Each row is a point on a tangle of strands that fork and nearly touch. The rows are in no order.
Two points are linked if the straight distance between their rows is under 30.7. Some points are linked to none.
Q_577: [-14.0 -23.6 -34.7 -34.2 -57.2   0.0  25.5  38.2]
Q_644: [  8.2  -1.8  21.4  20.1  23.9  21.6   0.6 -23.6]
Q_606: [  4.1 -12.5   1.0   6.1   1.2   4.5   4.0  10.1]
Q_976: [  5.8   1.8  34.9   3.2  35.3   2.6 -25.0  -7.4]
Q_598: [  2.6  25.2  -6.6  -5.5  10.3  54.5  24.4 -63.5]
Q_71: [  3.5   9.1  17.2  -9.1   6.3  37.5   5.8 -36.0]
Q_182: [ -0.8  15.0   8.0 -19.9  -4.6  42.2  13.2 -43.5]
Q_186: [ 13.8 -11.1   7.8  44.9  26.6  10.5  12.0 -11.2]
Q_761: [16.9 -7.2 -2.4 58.1 27.4  1.3 16.6 -5.3]
Q_477: [  9.1  -3.7 -20.2  34.9   1.1 -16.0  15.5  12.5]
Q_112: [ -1.3  21.1  -3.7 -20.5  -4.0  50.8  22.7 -48.6]
Q_540: [  2.4 -21.7 -16.0  20.1 -20.3  27.1  41.8  -2.3]
Q_720: [-10.4 -23.8 -26.3 -29.0 -52.0  12.2  26.1  26.1]
Q_961: [  1.4 -20.7  -7.4  12.4 -16.3  29.3  31.3  -6.2]
Q_356: [  1.3   5.6  31.5  -4.0  39.9 -21.2 -42.7  11.0]
Q_138: [  9.1  10.7 -35.9  55.3 -11.6 -48.6   5.6  -0.9]
Q_561: [ 13.1  -7.3 -13.9  47.4   9.4  -3.8  20.5   2.7]
Q_69: [-10.1  -5.6  12.6 -45.9 -22.4  16.1  -5.3   7.2]
Q_748: [  4.1 -10.2  -7.8  18.1   3.1  -5.1   8.8  12.1]
Q_411: [ -5.3  -6.3   4.9 -11.4   3.0 -14.3 -15.2  19.2]
Q_898: [  3.5  29.2 -23.1  -8.8   6.0  61.6  33.0 -67.0]
Q_441: [-0.2 -7.3 10.7 -1.7  0.6 15.6  3.3 -2.5]
Q_114: [  6.9   2.0  31.8   9.5  29.5  15.0 -14.1 -18.6]
Q_638: [ 11.0  -7.0  17.8  35.0  29.0  16.9   4.2 -18.0]
Q_263: [  8.7  16.5 -15.5  46.4  15.2 -52.3 -12.3   1.9]
Q_214: [ -9.2   4.6  30.7 -44.4  16.2 -16.8 -47.3  19.4]
Q_924: [-10.5   4.4  17.3 -61.7 -28.7  21.5  -7.0   0.9]
Q_374: [  3.5 -27.7 -29.3  24.5 -31.5  29.9  54.9   1.3]
Q_446: [  9.5  -4.3 -44.7  41.2 -27.1 -21.1  30.1  12.2]
Q_777: [ -2.0 -13.2  -2.4  -6.9 -18.5  33.3  21.9 -11.3]
Q_234: [ -7.6  18.0   2.2  14.6  32.5 -59.0 -37.9  15.0]
Q_837: [ 10.7  12.4 -24.3  52.3   5.8 -47.0  -1.7   2.0]
Q_825: [ -6.1  -4.1 -13.5  -6.8  -7.0 -21.3  -2.9  26.2]
Q_978: [ -9.4   0.5  18.1 -28.7  14.7 -24.5 -39.2  22.3]
Q_686: [ -6.2  19.8  -8.7  23.5  16.6 -63.0 -28.4  10.7]
Q_841: [ -2.9  -8.1 -35.2   3.9 -28.6 -22.6  15.8  27.3]
Q_851: [  3.0  17.2 -11.6  36.1  19.9 -56.5 -20.9   7.8]
Q_164: [ 15.0  -5.9 -42.8  55.2 -19.4 -20.1  34.1   8.6]
Q_108: [-13.1  15.3  33.5 -79.5 -20.1  11.9 -26.1   5.4]
Q_869: [-10.0   9.0  35.2 -56.7   3.5  -3.6 -43.5  14.2]
Q_575: [ -8.0 -11.1   5.0 -31.6 -22.8  17.2   2.4   8.5]
Q_361: [ -2.7   8.8  21.0  -2.7  38.5 -37.6 -44.8  17.0]
Q_973: [ -9.5  -0.6   7.1 -20.6  10.2 -28.6 -29.9  25.6]
Q_324: [  7.7   4.2   2.9  24.8  16.7  51.0  24.1 -58.5]
Q_111: [  5.2   6.3  40.7  -2.0  44.7  -6.4 -38.8  -0.7]
Q_917: [ -0.3  -2.0  15.6 -13.4  -1.3  27.7   4.1 -18.2]
Q_529: [ -6.9 -19.1 -13.5 -20.2 -37.7  21.1  24.5  13.7]
Q_702: [ -3.9 -15.4  -2.4 -17.3 -25.7  24.9  17.3  -2.2]
Q_37: [  4.4  -7.5 -37.7  21.1 -25.8 -18.8  25.3  20.8]
Q_699: [-13.4  13.6  23.9 -73.3 -26.0  21.6 -12.0  -0.4]
Q_35: [ -4.6  14.6  12.0  11.7  41.9 -50.4 -42.5  13.7]
Q_373: [-11.7   8.9  37.9 -66.4  -4.8   3.0 -38.6   7.7]
Q_272: [ -4.4  -5.1 -23.0   1.6 -15.6 -24.0   6.6  24.3]

A fork is a point with three links, a tip a point with one. Leave the first point through the second and follow the links. Name the first fork or tip that comes.
Q_702; Q_777: Q_374
Q_825; Q_272: Q_164
Q_108; Q_699: Q_702
Q_917; Q_71: Q_898

Name the points in between on the shortest way along the links from the first point to the second, in order.
Q_272; Q_978: Q_825 Q_411 Q_973
Q_373; Q_529: Q_108 Q_699 Q_924 Q_69 Q_575 Q_702
Q_374; Q_69: Q_540 Q_961 Q_777 Q_702 Q_575
Q_446; Q_272: Q_37 Q_841
Q_441; Q_761: Q_606 Q_748 Q_477 Q_561
Q_138; Q_361: Q_837 Q_263 Q_851 Q_686 Q_234 Q_35
